Points on a hilly landscape, in no order, each with its height.
From any point a ball rolls to the lowest of the 2 points nearest to it. It stops when none of these is lower. Distance is the straight distance between rows; heights are no part of it.
nomin h=478: [127 111 143 114 133 109  91 135 113 121 106 130 161 139 108 195 137 139
 117 113 107  93 153 146 153 146 114 165 165 197 120]
nazub h=236: [111 116 152 162 110 129 133 141 102  89 144 107 130 135  90 151 185 135
 111 133 122 102 144  84 127 134 130 141 130 118 161]
Laben h=221: [ 92 182 176 143 115 181  84 112 120 155 124 157 172 144  69 108 150  95
 102 110 157 103 147 119 114 133  96 103 128 110  60]
kekot h=398: [107 200 158 121 136 100 124 173 120 144 170 157 139 107 160  97 169  87
 105 108 138 146 170 126 107 109 100  91 126 130 101]
Viza h=406: [118  74 110 122 110 118 170 129 187 130  57 175 158 119 133 155 120 191
 147 137 158 137 111 153 175 152 151 147 197 118 121]
Bilo h=282: [125 129 175 115 156 136 106 157 140 135 116 185 175 120 171 135 141 144
 133 133 146  87 156 183 147 102  90 170 129 148  68]
Fuv h=582: [110 116  85 192 100 124 101  75 106 123 110 105 111 154 139 165 145 121
 112 104 117 135 110 142 107 126 140 167  99 151 145]
ran h=331: [112  52 111 147  86 156 104  88 143 101  93 116 134 154  93 156 136 133
  78 145 129 135  91 126 176 141 160 137 152 136 149]
biruk h=438: [ 98  82 144 104 113 136 145 164 157  93 115 145 140 132 150 172 134 140
 134 139 141 107 129 119 170 110 137 160 181 146 134]
fopo h=375: [118  58 122 111 150 109 114  77 191 139  80 188 147  98 121  93 123 126
 123 131 124 130  91 151 183 128 155 109 169  66 153]
Kega h=394: [ 88 156 132 147 138 155 129 133 126 128 149  91  98 129 159 112 118  96
  99 132 108 179 142  90  71  92 139  94 101 102 131]
redup h=149: [187 148  81  71 138  65 146 133 159 163 162 123 131 134 132  77  89 174
 210 107 104 111 149 113 140 161 119 132 108 165 117]
foniz h=148: [135 121 140 172 101 181 143 122  94 126 140 140 120 158 141  97 158 160
 129 128 180  93 109 131  86 104 112 167  69  90  94]
zokeg h=309: [124 133 137  86 111 136 124 172 115 122 160 183 127 174 181 119 113 135
 146 136 153 110 130 117 113 134 101 157 156 181  64]
riti h=235: [120 108 102 126 113  82  81  85 102 111 108  77  92 113 101 193 130  86
  78 113  85 138 134 143 145 145 175 119 145 180 190]
puso h=292: [150 185 114  83 165  99 118 189 121 123 201 106 197  71  84 101 149  89
 127 145 138 117 150  93 165 124  69 104 157 157 141]
Dupo h=291: [127 103 161 128  89 145 134 125 150 108 125 111 144 113  66 128 170 195
 109 148 173 110 109  84 156 153 133 139 167  81 149]
bur h=290: [166 117 108 122 137 140 180 129 125 140 152 127  92 156 151  78 123 176
 187 144 144 128  93 121  87 139 145 154  72 118 140]
Zes h=45: [124 157 111 198 105 133 168 109  98 172 114 134 130 151 124 128 153 179
 114 101 164 120 145 162  85 111 112 116 109  53  85]
zodi h=556: [111 118  51 193  71 130 103  47 117 138  85 123 115 157 132 142 112 115
  91  98 111 148  89 124 104 125 157 139 107 168 140]
pipez h=586: [150 144 187 113 110 157 154 183  95 126 161 154 127 121 116 109 192 158
 120 139 195  91 136 136 145  91 102 124 135  90  81]
Kub h=334: [112 156 140 156 149 141 181 162 176 128 168 126 141  63 122  99 198 118
 167 122 145 158  89 117 150 106 121 107 107  65 173]
bavu h=283: [145  96 124  94 110 140 108 107 134 138  85 102 105 119 121 157  89 144
 111 132 148 146  95 154 140 141 158 123 156 143 132]
guk h=525: [127 131  42 204  93 137 116  20 135 162  68 131 121 154 132 122 110 142
  84 106 122 160  90 140  88 107 137 135 102 127 122]
Ligu h=336: [189  99  73 102 146 119 164 103 144 143 108  99  94 140 160 123  91 143
 165 132 102 160 108 175 123 144 166 126  93 153 149]
fis h=368: [143  77  84 157 126 123 162  73 171 132 102 193  99 157 126 107 130 151
 145 141 141 120  92 142 122 153 138 174 130  94 150]
mot h=392: [158 122 152  99 120 137 125 144  94 125 139  85 121 143 107 145 130 159
 116 148 140 133 130 115 112 136 122 127 116 144 118]
revul h=477: [164 107 160 102 107 203  93 124  55 125 133  72 139 135  99 132 104 156
  95 167 179 107 102  90  90 113 104 127 122 119  73]
vebi h=212: [153 149 156  85 142 126 152 163 148 169 135 138 167  72 129  88 131 163
 157 139 158 149 145 140 145 120 117  94 126 104  92]
Davo h=729: [101 188 130 179  72 129 127 175  67 134 118 113 124 131 162 186 161 118
  93 115 134 152 170 192 131 101 123 129 151 154  78]
vofo h=698: [ 77 161 112 182  89 123 168 185 123 122 139 172 106 163 208 149 143 107
 132 122 124 169 170 141 109 124 131 146 131 142 115]
rufo h=192: [121 130 156  83 170 121 141 137 173 150 111 142 159  51 139 102  94 126
 153 134 132 153 154 143 143 119 131  89 130 108 113]
pokib h=267: [109  96 154 161  72 163 118 114 120  94 132  99 152 148  58 137 171 153
 100 135 157  99 117  72 127 153 134 139 145 111 131]
Lus h=570: [116 133 108 207 119 145 151  87 120 148 112  60 102 120 129 128 137 171
  78 146 127 165  92 150  97 110 138 106 126  62 132]
Meni h=761: [109 156  81 189  81 158 151 122 129 129  65 163 121 133 157 180 124 154
 140 143 149 128 114 222 133 126 137 191 119 134  89]
pemop h=333: [101  81 129 128 155 141  97  58 161 139  91 131 104 123 129 116 109 116
  87 136 102 158 106 153 128 121 150  92 119  72 140]
Seko h=177: [105 141 174 165 185 105 106 112 131  95 159 129 119  93 132 126 174  80
 120 120  77  90 146 129 142  87 119 142  83  88 184]
Mis h=266: [145 167 115 118  96 113 140 114 118 174 147 111 117 148  81  80 112 164
 166  99 150 156 127  69  87 184 135  95 112 107 119]
tazav h=238: [140 185 125 103 121 119 120 126 130 158 167 133 113 142 112  77 109 117
 162 100 133 156 129  73  98 170 125  99 105 128 121]
Vofi h=453: [130 107 140 119 137 136  98 142  91  98 112  96 120 136 126 197 131 106
  99 141 113 103 134 146 126 124 132 146 146 202 140]
pag h=396: [ 97 103 118 124  71 170 124 130 128 128  87 146 137 188 149 150  71  97
 129 110 150 146 108 129 115 145 144 132 157 165  96]
finef h=766: [ 93 116 127 176 140  93 125 142 104  71 139 118 102 144 152 192 154  82
 118 124  65 125 155 136 145 124 133 162 128 179 181]
Bav h=323: [116  87  97 158  72 139 147  79 140 135  97 114 116 146 104 113 117 177
 116 126 150 182  84  90 112 174 153 120 146 119 139]
fati h=144: [125 129  74 150 136  57 132  85 122 149  97 108  86 151 127 153 122 135
 142  82  86 172 134 149 100 174 158 131 105 171 171]
Kemet h=354: [148 165 151 138 154  97 134 120 123 179 134 185 128 127 144  93 141 150
 152  96 136 110 141 165 101 137 104 140  91 112 109]
Mit h=280: [137  46  84  88 126  67 131 108 145 110 115 118 130 150  93 140 137 140
 126 140  96 139  87 106 189 142 189 121 173 126 199]
Sozov h=444: [156 145 133 144  95 165 116  88  55 165 110  57 116 122 129 134 119 155
  90 115 158 142  98 127  57 110 130  96  80 122  96]
Vutef h=470: [166 111 152 112 105 202  93 102  67 129 121  57 124 118 124 143  85 130
  89 155 160 138  92 107  63 112 121 109 102 150  92]
Luvef h=308: [128 103 127 104 134 131 119  97 140 142  91  96 102 121 115 127  91 126
 113 123 112 175 111 141 108 142 155  90 114 127 144]
novom h=108: [120 149 179 121 142 105  96 139 148 151 122 172 202  91  87 135 165 150
 141  96 146  92 164 134 172 135  99 146 170 136 116]
reve h=555: [127 161 138 121  97 178 118 188  74  89 175 165 137 171 124  92 185 103
 117 148 163  82 124 107 112 113  78 149 160 174  52]
gini h=674: [ 98 116 115 105 127  65 158 159 168 134 105 161 142 120 145 134 100 102
 163 101 107 162 155 114 151 149 146 105 162 161 162]
vamu h=744: [ 83 164 150 176  73 153 144 199  84 100 114 127 156 144 134 187 188 109
  88 132 139 138 182 152 150 117 113 133 156 156  80]
ludu h=161: [111 171 156 184 114 131 137 144 106 134 168 141 113 141 123 111 186 115
 115 105 148 103 139 114 108  99 117 113 101  86 126]
nel h=243: [110 140 151 125 139 129 103 140 122 106 163 151 120 152 121 116 130  84
 142 116 110 104 128  78 108 142 120 133 140 169 146]
kisif h=232: [158 171 118  89 163 125 112 139 159 121 199 112 143  92 102  81 107  55
 164 125 100 144 132  70 146 137 114  97 108 147 170]
ruzar h=344: [142 127  76  36 119 110 153 188 153 138 178  93 156  83 121 117  72 150
 150 155 116  96 154  82 184 138  89 136 165 156 110]
ninu h=469: [125 111 143 151 131 201 158 129 123 128 125  98  74 121 189 106 105 139
 124 170 151 165  87 156  78  98 146 128  78  76 102]
Benil h=437: [ 86 134 134 147 181  83 145 143 163 134 128 162 133  63 179 109 118  82
 162 129 100 149 162 165 155  87 126 109 119 108 144]
Lavu h=431: [139  99 129 100 124 135 130 163 104  98 137 113 101 156 152 180 110 113
 129 144 108 115 114 125 131 112 141 156 142 195 150]
sus h=420: [158 139 132 147 129 130 136  96  93 172 131  78 113 137  99 112 131 158
 108 105 144 125 131 134  59 113 123  85  63  91 105]
tirud h=293: [144 127  96 136  88 126 153  84 124 169 116  97 119 144  92  81 100 188
 143 118 159 175  98  79  72 183 135 103 110 101 124]
beba h=350: [100 170 146 161 151 175 158 139 174 147 158 148 118  95 144  96 172 116
 148 112 148 168  96 109 123 105 126 103 112  49 149]
liru h=303: [126  36 108 120 130 101 104  85 144  87 119 119 128 136  78 151 161 166
  95 147 102 117  99 104 189 144 166 143 162 120 179]
Seno h=335: [172 160 126  62 159 151 115 175  92 107 175 111 122 145 149  99  72  92
 115 182 112 131 152 104  94 136  98  99 116 185  94]
vulu h=407: [166 122  96  71 119 114 143 166 100 115 154  77 100 155 142 174 103 130
 140 139 100 118 114 134 135 129 142 152 119 222 153]
vel h=312: [119 149 181 119 111 145 126 148 135 139 136 143 164  93  71 135 179 157
 117 113 177 119 129  93 150 134 118 104 162  79 132]
bogat h=409: [139 129 141  95 102 119 150 169 112 121 130  94 144 129 102 165 139 165
 127 147 139 149 147  88 132 152 123 117 159 150 131]
rer h=400: [110 100 157 104 133 211 105 158 103  96 103  95 116 112 131 177  85  66
  69 171 134 145 121 123 116 108 138 104 162 151 137]
Kenin h=382: [169 133  92  54 125 123 134 170  80 121 160  71 116 149 125 165  80 145
 124 165 101 102 124 108 123 141 110 134 143 212 112]
Faz h=641: [106 108  96 118  83 119  99  82 172 128 116 145 113 177  84 110  78 131
 159  99 149 125  97  48 148 185 148 115 178 124 137]
kibab h=733: [ 73 153 101 191  58 158 142 147 112  95 108 113  95 131 177 186 125 122
 115 132 133 148 119 177 135  99 169 161 137 145 136]
Vazez h=624: [ 87 103 101 143  78 155 102  77 148  97 115 151 142 191  81 116 101 108
 136 120 142 101 106  63 126 164 147 140 141 148 113]
volal h=190: [128 118 120 161  86 161 146 125 107 116 156 149 116 181 125 111 166 168
 159 119 176  86  98  96  96 124 131 197  86 123 124]
Duto h=201: [144 200 128  99 148 117 112 152 169 150 181 134 145 101 109  87 111  84
 178  98 122 168 122  70 146 158 107  78 128 131 134]
kudip h=499: [142 138 162 108 177  89  71 124 114 129 144 145 161 136 113 136 138 131
 129 117  96  64 167 127 134 143  93 158 137 186 122]
lubo h=745: [107 138 106 178  99 120 142 143 120 116 102 112  85 116 168 189 135 136
 118 123 116 156 114 181 144 127 162 149 136 140 164]
Fami h=349: [ 98 164 162 161 145  82 138 183 125 114 179 164 161  81 147 126 201  94
 136 122 127 115 153 132 156  97  96 141 135 133 146]
lok h=185: [146 128 119  73 171 117  70  81 164 121 150 135 115 136  87 101  82  93
 174 108 114 103  85  58 156 145 129 105 143 123 154]
fes h=390: [120  44  95 136 131 102 164  93 186 131  74 175 141 113 125 133 132 156
 133 150 126 146  89 154 190 144 162 129 183  89 160]
nado h=417: [126 163 143 138 117 148 155 163  94 140 149  71 111 121 139 129 141 123
  91 147 124 179 153 120  83  94 131  84  91  99 116]
tipu h=773: [130 132 118 177 119 147 137 130 129 129  68 172 142 136 155 165 135 166
 129 137 149 100 128 227 132 121 110 206 102 125  76]
Kede h=425: [102 140 139 165 169 115 166 147 148 125 119 140 114  90 193 125 127 132
 152 134 105 154 145 168 128 108 132 124 109  84 139]
Niz h=784: [164 118 113 186 156 108 153  93 140 145  77 177 125 127 157 136 146 166
 151 136 130  98 125 216 121 136 103 212 111  90 107]
legi h=571: [138 157 167 106  96 161 147 195  86  97 167 166 123 146 128 103 185 122
 107 150 190  94 142 114 137 108  84 127 164 140  64]
popod h=281: [101 102 119 139 143 115  70  89 126 113  91 114 116 138 127 186 109  53
  81  97  78 136 135 155 142 120 159 108 142 147 149]
fip h=366: [142 148 149  90 144 167 106 162  73 107 152 103 130 131  99 128  99 121
 102 177 140 125 149  77 101 133  94 101 143 152 104]
nobo h=684: [ 84 124 124 140 115 105 176 173 147 116 116 158 122 128 174 140 132 118
 149 118 116 172 160 117 130 141 149 127 148 140 145]
zutab h=107: [117 160 121 191  98 129 166 107 102 155 170 154 108 151  83 115 185 160
 118  67 175 100 147 134  97 105 104  94 100  72 101]
fasop h=241: [151 145 187  94 174 170 112 127 150 150 136 161 130  94 153  87 118 138
 147 137 159 117 112 159 116 102 113 129  95  85 100]
Dadig h=213: [161 150  91  99 122  98 165 180 167 148 201 119 159  81 127  66 136 128
 193 120 123 144 155  95 155 144 120 126 130 156 151]
fep h=374: [156 173 137 156 178  88 154  94 128 198 108 147 126 122 135 100 143 163
 143 103 134 120 150 183  85 132 110 113  88  81 106]
zinut h=321: [131 162  79  59 148 114 129 188 141 125 190 101 179  83 108  98  87  95
 133 164 128 109 174  68 184 147  81 104 173 175 140]
zazu h=536: [144 141 140 107 126 181  96 158  80 103 177 138 134 161 102 105 156 139
 127 143 142  51 121  92 112 120  78 158 150 165  72]
sanad h=359: [107  83  80 141  78 146 110  54 144 146  92 130 115 173 117  98  69 114
 109 102 133 180  85  79  97 159 155 103 141 126 131]
Zapu h=268: [167 114 114 111 126 144 177 150 108 131 165 136  93 170 174 105 136 190
 186 149 148 108  92 133  88 122 120 193  87 142 110]
Reb h=200: [ 87 140 135 204  84 151 155 151 108 100 164 115 112 156 129 127 189 120
 114 124 133 112 139  89 107 112 132 144 104  95 146]
ripiv h=791: [178 112 124 133 173 102 168  90 148 156  91 172 124 127 151 115 135 188
 173 141 151  95 114 185 112 140 110 184 118 107 115]
duzim h=234: [166 145 152 134 161 132 144 152 129 117 197 110 127 108 107 105 191 123
 153 128 130  89 101 112 133  90 117 136  70  95 169]
gil h=165: [ 93 132 172 103 120 143 110 159 145 112 109 152 170 104 115 160 110 102
 102 126 133 138 168 108 147 145 115 107 185 150 113]
fiva h=207: [136 167 156 148 189 116 123 132 144 120 190 132 131 105 122 101 188  86
 158 105 102 118 101 118 133 103 106 135  75 104 177]
ledo h=554: [134 139  79 232 122 136 125  20 123 168  93  91 104 123 126 118 124 161
  73 136 117 162  86 161  99  95 135 124 124  81 132]
Kikun h=285: [123 115 168 109 163 160  73  91 104 126 111 103 122 116 118 135  80  79
  76 131 111 138 140 118  83 126 122  91 122 140 115]
Guf h=416: [161  49  93  97 129 107 131  82 141 125 105 123 108 162 117 139 122 206
 130 144 114 103  66 137 151 141 143 169 146 127 147]
Faram h=270: [147 179 116  88 142 128 137 174 131 112 200 113 144  96 133  69 103  56
 119 145 109 155 181  80 126 140 119  87 115 163 158]
mobo h=195: [101 108 157  90 127 144  96 135 143 114  82 127 149 122  94 167  77  83
  87 117 116 148 150 102 147 154 134  80 196 155 123]
dap h=388: [126 125 157  94 148 198 110 165  79  91 125  82 140 112  96 150  94  99
  76 192 133 133 144  91 110 126 113  91 153 147 137]
Libem h=208: [109 108 155 132 171 134  98 123 135  80 159 149 115 128 136 127 152  67
 132 131  95  91 140 112 140 109 130 148 118 140 176]
Kizul h=342: [140  90 105 165 124 140 162  82 149 153  74 157 104 126 146 126 119 159
 122 145 148 154  87 175 117 150 129 155 131  89 114]
zir h=756: [ 95 129 129 184 102  99 133 159  94  64 123  99 115 125 142 205 169 125
 116 125  90 126 137 167 166 125 147 179 135 151 172]
vazil h=324: [105 164 152 178 141  65 139 150 127 126 147 140 152 109 101 136 204 129
 126  91 106  96 174 124 154 121 116 127 124 102 166]
Vop h=254: [140  93 137  95 103 143  71  89 133 140  75 106 147 142  85 165  62 152
 107 121 142 124 108 126 142 167 134 110 182 148 101]
zipuz h=492: [139 123  81 178 114 138 130  53 113 164 100 116  97 149 149 105 105 148
 109 105 141 163  96 116  46 127 125 124  89 122 126]
Zab h=131: [109 142 186 177 147 127 119 127 117 113 126 114 142  96 111 143 170 154
  98 117 119  92 147 167 139  92 112 124 110  37 129]
kiko h=261: [169 127 130  99 137 133 150 154 145 112 179  86 135 105 117  91 151 140
 160 150 114 109 142  99 142 116 138 135  76 120 166]
Kabu h=664: [112 119  96  96 115  58 159 136 177 135 119 150 143 122 100 118 104 139
 185  96 120 156 149  80 161 175 148 113 180 158 167]
pof h=154: [120 146 176 161 181 103 106 109 127 111 139  99 137  83 104 122 172 128
 105 121  95  94 140 155 146  81 113 122  77  51 164]
Sas h=468: [160 128 101 156 100 160 109  56  95 168  92  90 104 119 150 125  94 163
 107 120 158 150  68 147  69 124 145 124  77 134 115]
rom h=155: [103 149 147 121 133 114 103 147 164 116 138 206 180 136 120 136 154 120
 160 104 133  75 155 122 170 135 101 165 163 174 107]
vovem h=653: [114 122 103 100 108  96 118 110 182 125 123 163 130 146 103 113 101 127
 184  95 134 126 112  65 167 170 137 123 189 122 158]
tubem h=371: [ 98 185 144 122 128 168 147 139 160 143 165 119 101 108 136  81 137  99
 134 123 134 172 132  87  87 110 146  87 102  80 144]
dopo h=365: [108  80 138 138  89 189 110 124 114  81 103  84 106 124 115 185 123 100
  74 163 138 136  93 130 148 122 154 129 154 149 151]
zif h=245: [145  70  92 136 136  96 104 103 112  97 108 114  96 136 144 184 144 140
 118 137 100 100  87 204 181 105 173 170 134 147 175]
simol h=435: [153 141 153 104 125 177 153 181 101 127 150  75 110 106 159 114 127 131
 108 175 137 174 151 144 100 101 135  93  72 103  99]
lukit h=94: [115 127  77 145 135  56 155 101 146 146 109 157 101 159 143 124 121 120
 167  83  94 154 144 122 103 170 144 138 117 152 168]
mepuv h=754: [ 93 142 159 146 105 176 116 191  95  88 113 153 157 146 145 168 167  98
  89 166 133 118 169 147 136 120 106 137 148 170  56]
nemi h=231: [139 110 122 131  99 158 138 141  87 114 186 147 103 200 166 107 132 156
 170 140 153  80  95  95  83 124 108 201  96 171 103]
Dipe h=426: [137 156 138  91 102  85 163 178 117 142 144 131 153 117 110 123 151 154
 143 128 144 153 172  91 144 148 121 113 144 143 124]
semil h=606: [ 93 101 110 165  94 142 110  89 124 104 119 141 148 183 110 144 143 118
 125 113 124 105 121 104 103 151 137 167  94 170 119]
bevu h=319: [134 161 162 147 139 120 100 134 119 160 129 202 157 155 146 112 161 134
 130 100 154  84 163 183 114 115  90 163  88 134  73]
vid h=275: [109 133 136 111 123 120 110 146 134 119 155 181 127 177 157 119  98 100
 154 113 126 107 140  98 116 148 124 140 154 176 111]
vuk h=421: [108  84 129 111  93 110 154 152 165 111  74 145 157 126 122 179 124 173
 133 117 147 144 135 132 176 150 140 137 198 146 130]
Gobu h=225: [132 115 155  92 140 147  63  99 121 122  89 108 154 125  63 168  67 124
  94 130 122 127 147  97 133 169 112  92 192 155 106]
sinon h=97: [112 128 125 190  81 170 151 111 114 149 103 127 132 148 122 117 158 167
 109 118 176 132 127 140  93 116 120 138 100  78 100]
mir h=764: [119 143 153 129 129 168  84 175  76 106 114 143 156 144 121 151 147  95
  83 155 121  99 173 142 110 128  93 137 149 204  68]
basug h=361: [ 73  98 122 137  97 167 121 131 158 117  69 159 135 188 155 145  89  53
 114 118 135 148 122 142 125 125 152 128 146 143 117]
bok h=170: [109 140 162 109 178 110 114 126 156 154  84 136 151  53 162 144  92 114
 105 123 112 169 167 182 138 101 116  89 130 112 105]
bulak h=304: [149 157 114  88 156 126 123 167 116 111 177 108 116 126 160  95  90  48
 112 155  90 147 180 109  97 132 122  91  91 186 130]
zala h=140: [114  99  68 144 144  52 180 123 152 122 113 154  98 156 177 137 130 104
 172 100  85 161 131 140 132 138 168 136 125 154 189]
povuv h=253: [120  80 104  83 134  77 101  88 159 107 123 123 122 141  81 113 115  94
 125 122  90 137 113  77 164 154 173  90 172 110 190]
Mezi h=322: [ 86 112 130 136 123 150 111 125 130 123  93 122 101 151 168 161  90  58
 102 114 111 162 132 153 117 104 157 105 137 153 134]
zisuf h=317: [ 95 172 154 172 144 110 179 195 146 119 168 129 150  49 135 113 186 119
 148 142 128 134 138 148 170  70 119 102 115  53 158]
Dorek h=395: [ 86 113  92 183 174 111 129  88 149  97 100 167 102 125 184 139 117  99
 117 119  73 147 125 204 148  90 149 154 139  68 152]
rakof h=252: [138  85 153  87 154 173  85  98 110 110 119  83  95 134 125 117  52  61
  95 158 112 143  97 106  96 109 142  84 109 121 139]
Fudo h=713: [ 83 174 126 174  96 131 130 176  90 133 132 134 104 153 200 168 140 105
 101 122 123 174 159 164 112 106 120 143 127 162  95]
Niro h=332: [151 127 127  89 175 122 125 144 137 119 164 121 103 139 188  88  82  56
 145 135  76 142 152 135  98 109 139 104  68 169 134]
Tidid h=519: [153 144 148 126 136 124  83 135  78 119 158 141 147 169 105 121 153 144
 120 124 131  46 146 114 102 142  85 155 134 180  88]
saset h=269: [151 177 197 109 164 189  97 114 143 171 148 164 146 102 111  85 135 120
 142  98 171 127  94 133 112 120  97  97 114  74  90]
ralu h=454: [138 105 165 127 132 196 137 158 104 104 139  82  87 118 165 132 126 138
 116 180 142 144  97 148 104  82 143 134  70  95 123]
pelib h=216: [134  99 143  83 148 150  92  81 142 103 143 115 106 144  99 103  80  83
 128 135 111 117 101  75 122 133 149 100 133 117 152]
depo h=401: [187 160 135 124 163  99 131 107 104 183 136 100 121 130 113  84 122 161
 135 107 122 114 154 168  72 139 112  93  46 112  99]
gav h=153: [147 121 105  52 166  85  92 106 169 156 137 151 125 145 126  91  60  86
 201 108 111  96  95  86 167 127 133 111 153 122 137]
Tud h=258: [112 142 181 130 155 176  60  91 118 133 117 135 159 125  97 115 118  94
 100 116 127  89 149 117 100 140 105 122 117 131  93]
mudi h=315: [145 187 153  79 152 120 115 173 111 133 172 139 191  73  64 109 157 110
 111 139 155 113 145  98 169 124  72  80 166 130 117]
vikef h=329: [142 159 181  84 121 137 138 165 116 146 133 125 170  67  65 120 155 144
  94 135 166 128 161 105 155 123 103  79 152  82 115]
Muma h=432: [157  91 126  84 131 112 113  91 149 131 121 114 128 138  75 123 118 220
 143 134 132  94  98 100 149 159 120 156 151 112 130]
vova h=362: [167 122  84  39 119 118 155 188 115 122 170  77 145 129 133 140  86 163
 132 165  97  94 152  92 163 146  86 143 143 184  99]
zodo h=118: [159 133 104  51 162  75 110 124 164 147 152 130 135 128 126 104  57 141
 186 109 100  91 127 102 159 135 110 135 131 161 112]
nulor h=262: [153 135 184  95 172 140 118 148 137 144 129 167 146  98 170 115 133 170
 145 145 157  94 133 171 135  92 102 153 111 118  76]
fuza h=445: [172 122 154  83 118 137 108 101 128 140 145  85 130 137  67 104 116 205
 135 142 165  94  96  84 121 152 121 126 123  88 122]
Kifa h=397: [145 110 107  83 118  97 117 133 119 147  98 128 106 190 144 152  63 106
 156  96 117 140 115 128 125 154 149 132 173 194 142]
mil h=179: [142  69  56 142 139  71 167 100 142 121  97 144  89 150 161 142 132 115
 150 138  98 153  92 158 146 139 181 135 129 117 182]
Vife h=301: [137 143 145 147 151 112 180 176 135 122 148  91 147  59 138 106 168 140
 148 156 111 125 170 152 149  92 130 112  83  74 149]
Zus h=284: [156 135 119 149 143  88 166 161 132 115 158  68 130  91 120 111 169 137
 141 134  84 130 178 132 147 120 146 127  80 112 176]
rero h=797: [175  90 130  91 187 117 149  78 163 143 110 148 126 106 130  94 115 182
 171 149 132  96  97 168 140 124 130 162 112  95 134]
sumir h=373: [105  82 132 143 171 123  99  96 157 100  94 178 122 125 162 134 129  86
 122 123 105 117 127 182 161  96 146 149 117  84 143]
lil h=399: [177  40  72 113 135 115 130  58 141 141 108 159  95 176 117 101 106 166
 136 147 125 107  54 138 138 141 155 166 130 105 155]
pazo h=314: [140  80 111 129 117 155 133 104 144 141  65 141 100 131 159 143  95 135
 117 148 148 142  73 201 147 120 167 147 144 121 130]
roki h=189: [138 118 110 140 121  76 127 111 118 121 111  76 103 130 106 172 144 146
 119 108  93 160 131 133 126 153 162 127 115 160 183]
lebi h=460: [153 102 164 112 104 180  87  96  95 128 132  76 142 130  60 118 106 177
 103 156 174  93  97  60 114 140 103 124 139  96  90]
Daris h=141: [107 176 174 149 165 118 102 135 133 164  84 140 149  85 173 154 121 135
  96 108 114 162 177 207 134 101 107 101 138 101  82]
vogo h=353: [118  59 123 116 160 129  93  75 157 109 105 161 112 135 137 104 127 101
 116 141 114 117  92 146 155 109 164 126 117  73 164]
dese h=302: [112 157 125 181 146  45 163 154 130 114 157  90 135  92 118 132 185 132
 130 112  71 129 178 127 151 105 128 116  94 109 192]
bapi h=102: [106 147 191 154 146 129 116 158 113 129 100 124 158  85 133 166 160 144
  81 136 129 133 172 180 148  99 107 118 130  74 101]
tuni h=412: [110 132 115 174 174  96 176 117 132 107 103 144 112  96 205 147 112 119
 145 143  76 155 122 210 139  94 131 154 121  84 142]
neto h=250: [176 185  83  86 129  72 129 181 137 137 222 106 177 101 111  78 143  93
 171 107 126 134 157  87 157 152  82 114 136 171 136]
sedag h=176: [ 69 188 153 157  96 153 107 111 157 154 130 156 163 133  73 113 156 105
 106  79 147 139 157  94 116 145 127  97 152  96 104]
fadof h=747: [ 82 171  89 196  51 183 156 126 110 134  85 130  99 123 180 172 115 147
 116 136 162 158 120 198 114 105 157 153 141 125  99]
Befa h=129: [ 82 165 161 142 109 140 120 150 136 123 122 149 154 119 102 144 156 103
  91 108 123 142 185  93 130 142 115 102 167 129 115]
sapu h=66: [111 154 202 135 150 135  90 146 137 133 103 158 193  78 113 145 162 116
  99 127 138  91 183 158 161 110  96 124 142 107  94]
nekot h=372: [120 181 143 125 142  79 147 173 141 146 177 154 147  88 148  87 169  92
 156 118 124 137 154 125 127 119 111 113 109 142 134]
Pavob h=424: [122 104  96 105  80 145 133 137 125 137 108 136 114 188 148 151  68 145
 158 116 156 145 110 105 115 160 146 144 169 170 103]
mol h=178: [160 142  88 106 151  77 179 126 166 159 160 149 142 116 144  80 128 151
 214 109 117 130 140 121 137 159 129 141 111 150 144]
nelog h=313: [172 102  76 126 143 123 212 102 161 138 120 139  87 139 171  98 103 152
 186 162 134 150 102 151  98 156 150 145  94 110 132]
Runos h=363: [161  98  73  75 120  87 143 126 135 136  96  90 104 149 130 149  89 116
 156 115 101 153 107 144 152 148 182 117 140 175 165]
kot h=214: [157  83  62 138 139  79 139  91 104 119 102 127  75 145 159 156 132 127
 136 143  94 118  77 203 157 120 189 162 120 132 180]

Call two points neighbours if one is among the 2 nearest of the other. Go from one point of each pair to the other, from neighbour to neighbour, staying as low as possible. Name the highest point that can't be avoided.
fip / Zes | rer
Befa / zodo | Kikun
Befa / fasop | saset

Where does a ball stop that starts at each point below?
Pavob | lukit
Davo | fasop
Vazez | fasop
ledo | fasop
pipez | Zes
kiko | sapu
ninu | Zus
ralu | Zus
vid | sapu
Kifa | Zes
zazu | puso
rer | zodo
Vutef | fasop
vikef | Zes
